Each row is a point on a landscape with many peaks, with its height.
From any point a climber steps to the highest of the 2 points nearest to it. It stops when none of these is higher. Distance is the straight distance between rows; heights are no part of it.
tada: [-16 -46  51 -15  18 -24   6 -16 -21 -48  -9 -25   5 -30   9  15  12   7
 -26  42]  height 208
vol: [ -5  -6  -5  -8 -27  38  -7 -24  -6  17  -8 -14 -37   8 -12  43 -27   8
  65  18]  height 513
Zarap: [-44 -24  38  -1  -2  17   6 -20 -26  13 -21 -12 -21 -17  11 -46  20 -13
 -34 -21]  height 475
nisam: [-24 -19  -2 -22 -16  38  -7   5 -32  -4 -59   8 -31 -29 -33   4 -18  -1
  28  23]  height 202
sisub: [-42 -16  38  -5   6   6  32 -31 -15  21   6 -18 -45 -46  26   1  -7  21
   3 -10]  height 626
vomor: [ -6 -25  44 -30 -19  36  -7  31 -40 -41 -30 -24 -19 -32 -23   0  15  18
   8  12]  height 290
Fis: [ 50  -2 -14 -10   1 -30   9   2   3  18  18  13  27  52  53  45  36  14
  -1  12]  height 287
patis: [-31 -48   3 -13  27 -36   6 -44 -30 -12  -9  18  -1 -16   9  -1  51  -7
 -40   2]  height 437
Kalup: [-17  -2   8 -62   4 -16  38 -23 -37   0  -2  13   4  -8   2  -2  17  14
 -47 -21]  height 311
Fedi: [ 26   4 -24  19  28 -47 -26  -6  -7  36  10  23 -20  14 -17  12 -18 -42
  18 -17]  height 384
Gilat: [ 12  30 -23  23  -4 -56  -4 -23  18  28  32 -34   4   3  17  -8 -12 -40
 -29  -9]  height 54
Panos: [ 29  38 -19  13   7 -36  11  31  15 -16  54  -2  22 -12  20  12 -17  10
  27   0]  height 270
nefut: [  0  37 -20 -18  15 -10  10 -19  36  -3  10  33  35   1  -7   2 -24  -1
 -20 -10]  height 506
Zikem: [  7  32 -18  30  -1 -45 -39 -12  17  12  18  -2  42   7  11 -30  -4 -47
  -1  -4]  height 72
Monin: [ -7 -25 -29   1  35 -54   8 -42   1  14   9  18 -18 -12  -6  20  26  -7
 -27   1]  height 423
Goke: [ 13 -14  16 -18 -29  37  -9  18  -7 -51 -18  -8  37  27   5   2   3   8
   0  48]  height 240
Kav: [  1  13  -6  12 -19  24 -31 -27  18  52   8  11 -34   6   4  16 -27  -9
  65   0]  height 635
tose: [-25 -15  41   8   2  24  -2  36 -45   2  -1  -5 -31 -18   9 -45  44   7
 -17 -46]  height 514
gub: [ 12  -9   6 -12  -3  -7  41  27 -34  -6  26 -12   3  18  57 -13  34  31
 -33  12]  height 186
gane: [-28  33 -17   6  -4  38 -13  -4  -2  -9 -34   1  -7  35 -43   3 -11 -21
  10  27]  height 152
Lakuf: [ 28  28 -13   2 -14  -2 -20   8  13   8  26  16  51  44  44 -22   5  -9
  -2   5]  height 816
bon: [-24 -23  24   4   8  11  37   9  -4 -17   6 -28 -18 -32   8   2   8  43
 -12  -9]  height 577
gezut: [  4   4 -33   8   0  -3   9  46 -24  -6  13  -3 -24   3  -3 -23   3  10
  14 -10]  height 335
nim: [-10  74 -24  23 -19   4  -7  46  22 -10   2  -9  40   2  20 -22  17  15
  -5  10]  height 454
sibu: [ -4 -32 -10 -18   7  10   7 -14 -11 -14   0  -1 -12   6 -11  46 -16  15
  40   8]  height 443
sus: [  7 -62  18  -8 -22  -8 -28 -36  11  31 -19 -18   3  18  12  17  12  -2
  23 -20]  height 129
Labu: [-13   4   4   6  21   1  -6 -64  46   7 -13  24  15  10 -17  13 -19 -16
 -18   2]  height 539
lur: [ 26  22 -44   5  11 -29  10  48 -31   4  17  15  -1  37  14 -10  11  -2
 -12  12]  height 361
vudo: [-19 -11  14 -19 -20  -3 -21 -62  21  38 -39 -15   5  17 -21  56 -21 -14
  -2  13]  height 226
budu: [ 19 -29  24 -33  -2 -21  37 -21 -35  -8  24  -2  11  17  50  25  49  24
 -33  21]  height 206
Med: [ 38  13 -23 -15  18 -52  22  12 -32  21  40  12 -15  10   1 -11  -6 -23
 -32 -12]  height 339
sova: [ 25 -15 -10  14  33 -24  -4  11   3  -4  22  32   4 -19   1 -30 -16 -17
   0 -17]  height 347
Nidat: [ 31  23   6  12   4 -19 -10 -12  41   7  55  -6  23  22  24  16  -8  -2
  31 -16]  height 227
Bilu: [ 29  30 -19  34  31 -68  -2 -23  32  -7  44  22  19  -8  12  20  16 -23
 -20  16]  height 15
nemip: [ 34  22 -10  16  31 -47 -12   5   3  -1  34  35  24  -7 -21   9 -26 -45
  17  -8]  height 364
tadur: [  9  -9  13   0  -6 -36 -15 -42  67  23  -3   7  27  19  -8  55  26   4
  23 -32]  height 269
rabuf: [ 26  53 -16  -4  18 -12   9  31  25  -9   5  52  56  -9  19 -19  -3  -2
 -15   8]  height 477
gezi: [-12 -31  50  -1   2  43  16 -11 -27 -10 -10 -24 -43  -5 -14   1 -10  -5
  -7  30]  height 348
fiv: [ 23  -9  17   6 -16  60  12  44  -6 -34 -19   2  13  17 -12 -22  23  24
 -24  17]  height 207
nes: [ -7   2  18 -18  -7   7 -17 -11  -3 -37 -33 -32   2  24 -34  34 -31 -18
  -2  64]  height 92
vulu: [ -1 -26  11 -13  -4 -16  16 -28  -8 -25   6 -34  18   8  21  37   9  21
 -25  36]  height 229
Pim: [ 10  19  -1   2 -30  43  19  27  10  -1   3 -38 -24 -27  -8 -20  -7  33
   3 -28]  height 80
gak: [-16 -32  86 -22  -1  15  -6  17 -56 -43 -10 -25 -43 -15  -4  -1  12  -8
   1  19]  height 317
buvu: [-15 -31   1  25  -6  32 -17  44 -18 -19 -25  -4 -13 -13  -3 -49  34  14
   2 -12]  height 564
Nabef: [ 14  27 -22  34  19  -3   5  35   5 -20  38  -1 -17  20  -3   4  -5   9
  38  11]  height 305
bala: [  6  37 -12  44  -5  -4 -20  33  14   1  17  -7   1 -37 -16 -38 -28 -41
  28 -13]  height 452
Bega: [  1  -4   8   0 -22  46 -32 -19  -6 -14 -23 -19 -11  48 -27  19 -16 -29
  31  45]  height 123
Zuzub: [  0   5  -4 -36  12 -40  32  -7 -39  21  36  -9 -28 -10  15 -14   4   5
 -29 -36]  height 325
Savi: [ 35   1  -1  -9 -12  51  16  18  12 -28  24  18  -2  15  -4 -34 -15  12
  28 -16]  height 744
Moruv: [  5  12  -9  -4 -12  29   3  25  20 -42 -16  22  57  10  30   0  10  26
  14  31]  height 271
Tufi: [ 18 -15 -10   0   9  29 -22   0  11  -4  12  31  -8  18  -8 -10 -17  -8
  49 -19]  height 664
bonep: [-13  -2  29  13 -10  20  30  33   3 -39 -11 -47  13 -28   2  18  14  47
 -37  27]  height 505
sir: [ 65   9 -19 -13   5 -54   2   8  -2  22  36  23  22  23  24  16   9 -14
 -13  -6]  height 318
gof: [-12  -6 -20  14  36 -27  33  -5   7 -10  10   7 -11  -9  -2  12   2  18
 -23  10]  height 405
vab: [ 28 -16   8 -14  -4  -7  10 -23   5 -11   4   8  38  48  20  41  19   7
 -26  30]  height 255
nese: [ 22 -46 -10  14 -10 -49 -19 -16  11  33   7 -23  -2  27  28  26  36   1
  14 -25]  height 158
per: [-14   9  -3 -25  20   4  20  -6   7  20  -4  24 -25 -49 -20 -15 -33   7
  -4 -30]  height 703
Tudeg: [-14  50 -20  54 -15  22 -27  37  27  -1 -11 -20 -11 -28 -23 -30   7   0
   9 -16]  height 522
Sesu: [-30  21  -9  28 -13  38  -5  21  36 -22 -35 -12  21 -27 -22 -19   6  20
 -15  -7]  height 608
rupun: [ 40  22  -4  22 -14  -5 -28  10  -6  16  41   3  -4  -2 -11 -22 -35 -56
  48 -23]  height 504
pera: [  4  33 -22   1 -22  47  -1  34 -10 -35 -28   3   9  42 -29 -13  13   3
   1  18]  height 178
zes: [-36  46  -6  28   2   6   3 -33  40  21   7 -20  -7  -2  -3   1 -28 -10
   4   3]  height 136
tibu: [ 24  56  -3  12  -4 -10 -11  34  20 -17  26  25  49 -28  -4 -39 -26 -24
  14  -9]  height 442
bikip: [-12  28 -12  45   5  -6  14  21  19 -16   5 -15  19  20  16 -17  21   9
 -36  23]  height 388
sizu: [ -2  -4 -18 -42 -24  -4  -3 -38   8  33  -9 -16  11  26 -15  41 -19   0
   3 -21]  height 263
dum: [ -6 -18 -47 -18   0 -45 -16  -4   0   6   3   4  25 -13  22   2  -2   7
  16 -25]  height 212
peda: [ 10  19  -8  16  12 -31 -54 -10  20  47  -7  26  -4  29 -31  23  -3 -34
  57 -22]  height 353
lipu: [-27  24  -6 -10 -23  35  20 -17  21  17  -7 -35 -16 -18  -6  -3 -39  11
  -2  -7]  height 109
supu: [ 26  29 -17  15 -31  21 -19  27   8  -2  18  -6  17  27  19 -64   1 -14
  10 -12]  height 669
fizo: [-27   0 -43   0  13  -7 -13  -4  -7  10 -23  17 -18   4 -23  30 -15   1
  43   5]  height 410
nurub: [-41   4   1  45 -10  12  -2 -40  18  46 -13 -19 -35 -11  18   2 -27  -7
   4  26]  height 164
loru: [ 14 -16   6  14   5 -16 -12 -31  29  62   7   9 -36  12   1  43 -18  -9
  35 -16]  height 777
fef: [ 24  36   3  33  11 -69 -17 -37  37  31  42 -13  11  10  -6  30  10 -41
  -3 -10]  height 32
fur: [  7  13 -23  15  25 -25  33  38 -10  -8   2  16  -2   7  10  -8  30  15
 -50  18]  height 383
tamiv: [-32 -26  18   8 -13   6 -19 -50  -3  26 -38 -25 -13  -8   1  26 -22 -18
  -5  45]  height 195
gem: [ -9 -11  -8 -36 -22  17   9  37 -51 -26 -28 -20  -4   6 -15   3  12  17
  -9  15]  height 261
fugi: [-31 -12  34 -12  -3 -10  30  18 -55 -15   6 -22 -12   6  22 -17  52  18
 -50  -3]  height 165
naf: [ -2 -46   7  -3 -20  35 -30 -37  11  20  -3  -5  10  19  19 -29 -11 -13
  21 -20]  height 106
guzar: [-14 -38  -8  25  13  34 -10  13   3 -20 -16  17 -15  -8  -4 -23   4   2
  36   3]  height 610
bepi: [ 18  -4  12 -18   3  23  31   9  19 -21  -8  35  51  -5  39 -13  11  29
 -30  16]  height 294
zemu: [  8  33 -21  -3  12  -8  13  39   2  10  -6  14 -12 -31 -37 -29 -25  -9
 -26 -34]  height 662
Fizi: [-15   1   8  12  10 -11 -48 -41  37  22 -20  20  15  33 -28  48  15 -11
  48  -5]  height 313
gumuz: [-39 -26   4 -24 -25  18   1  -6 -52  17 -26 -29 -41 -15  -1   8  -6   6
  26  13]  height 222
Nad: [-11   8  11  10  14  43  27  16  -1  12  -8  14 -58 -26 -25  -1 -21  12
  13  -5]  height 760
Zumov: [  6 -15 -10 -64 -11  -4  22 -14 -14   3   9   3  18  10  10  26  -8  26
  -7 -20]  height 293
mozem: [-16   1   4  -6   8  26   3  40  -5 -49 -50  -1  16 -22 -47  24   5  24
 -32  29]  height 570
veve: [  9  18   6  -1  -1  58  26  11  21 -27  -7  15 -18   1 -41  -1 -20  14
   9  -1]  height 864
nosig: [-26 -22  14 -67 -19  14  -1  -4 -68  -8 -25 -13 -10   0 -14   1   2  -8
   1  -9]  height 241
diga: [-36 -35  31 -21  11 -24   3 -39 -43  12   9   7 -30  -5  25 -11  35 -15
 -13 -33]  height 450
rabo: [  5 -17 -19  16  -4  -6 -43 -15  22  21   5  11  22  11  15 -45 -11 -36
  15 -25]  height 88
rorur: [ -5   0  47   3 -16  55  22  12   8 -29 -11 -53 -23 -24 -24   8 -15  23
 -20  18]  height 413
Rezu: [ -6 -33  23  -1   9 -10   9 -39 -14  53  18  -1 -51 -11  21   5 -11   2
  16 -19]  height 673
dasof: [ -7 -26  14  -9   6  28   9  13  14 -23  -8  28  29 -23   8 -42   5  22
 -11 -19]  height 314
zep: [-24   8  11   6  22  22   5 -24  31 -37 -19  21  26  13 -28  18 -18  -4
 -12  29]  height 575
dat: [  5 -21  -8  28  13 -13 -10 -22  22   6  21  -8  -2  33  17  13   6  -5
  11  -2]  height 188
zis: [ -9 -12 -28  21  43 -29  -7 -26  -2  30 -16  32 -38  13 -16  31  -5 -19
   6   9]  height 404
nonor: [ 14   5 -24 -10  -3 -64 -25 -26  36  32   6  -2  22  -7   1  37  -4 -13
  21 -40]  height 233
bimo: [  0  21  -8  -1  16  14  18  49   9  -9 -16  12  -3 -47 -34   3   4  45
 -30 -30]  height 612
Mor: [-21 -21  13 -12  28  12   6  -2 -15 -31 -43  12   2   2 -39   6  -8  -9
 -33  36]  height 611
fizu: [-12   2  49 -27 -37  58  -7  -1 -36   9 -53 -10 -44 -44 -31  -5 -23   0
   5  34]  height 179
Dusam: [ 19 -23   9  -7  14 -20  11  12  -3  -9  31  26  22 -28  42 -44  10  15
 -14 -22]  height 332
Der: [ 54   6 -16  -1 -17  -8  -9  36 -16   4  43   4  14   9  21 -44 -19 -24
  23 -22]  height 576
fek: [ 10  32 -18  17 -24  28 -13  61  22  -8 -17  -2  36 -24   5 -35  21  31
 -26 -17]  height 530
bazat: [-37 -18 -10  -4  -1 -27   5  15 -26  -2  -8 -19   5 -21  24 -34  33  19
 -34 -12]  height 149

Where does a climber stop that starts at each point below?
patis | veve
zes | Med
fugi | Med
bazat | veve
gumuz | loru
fizu | loru
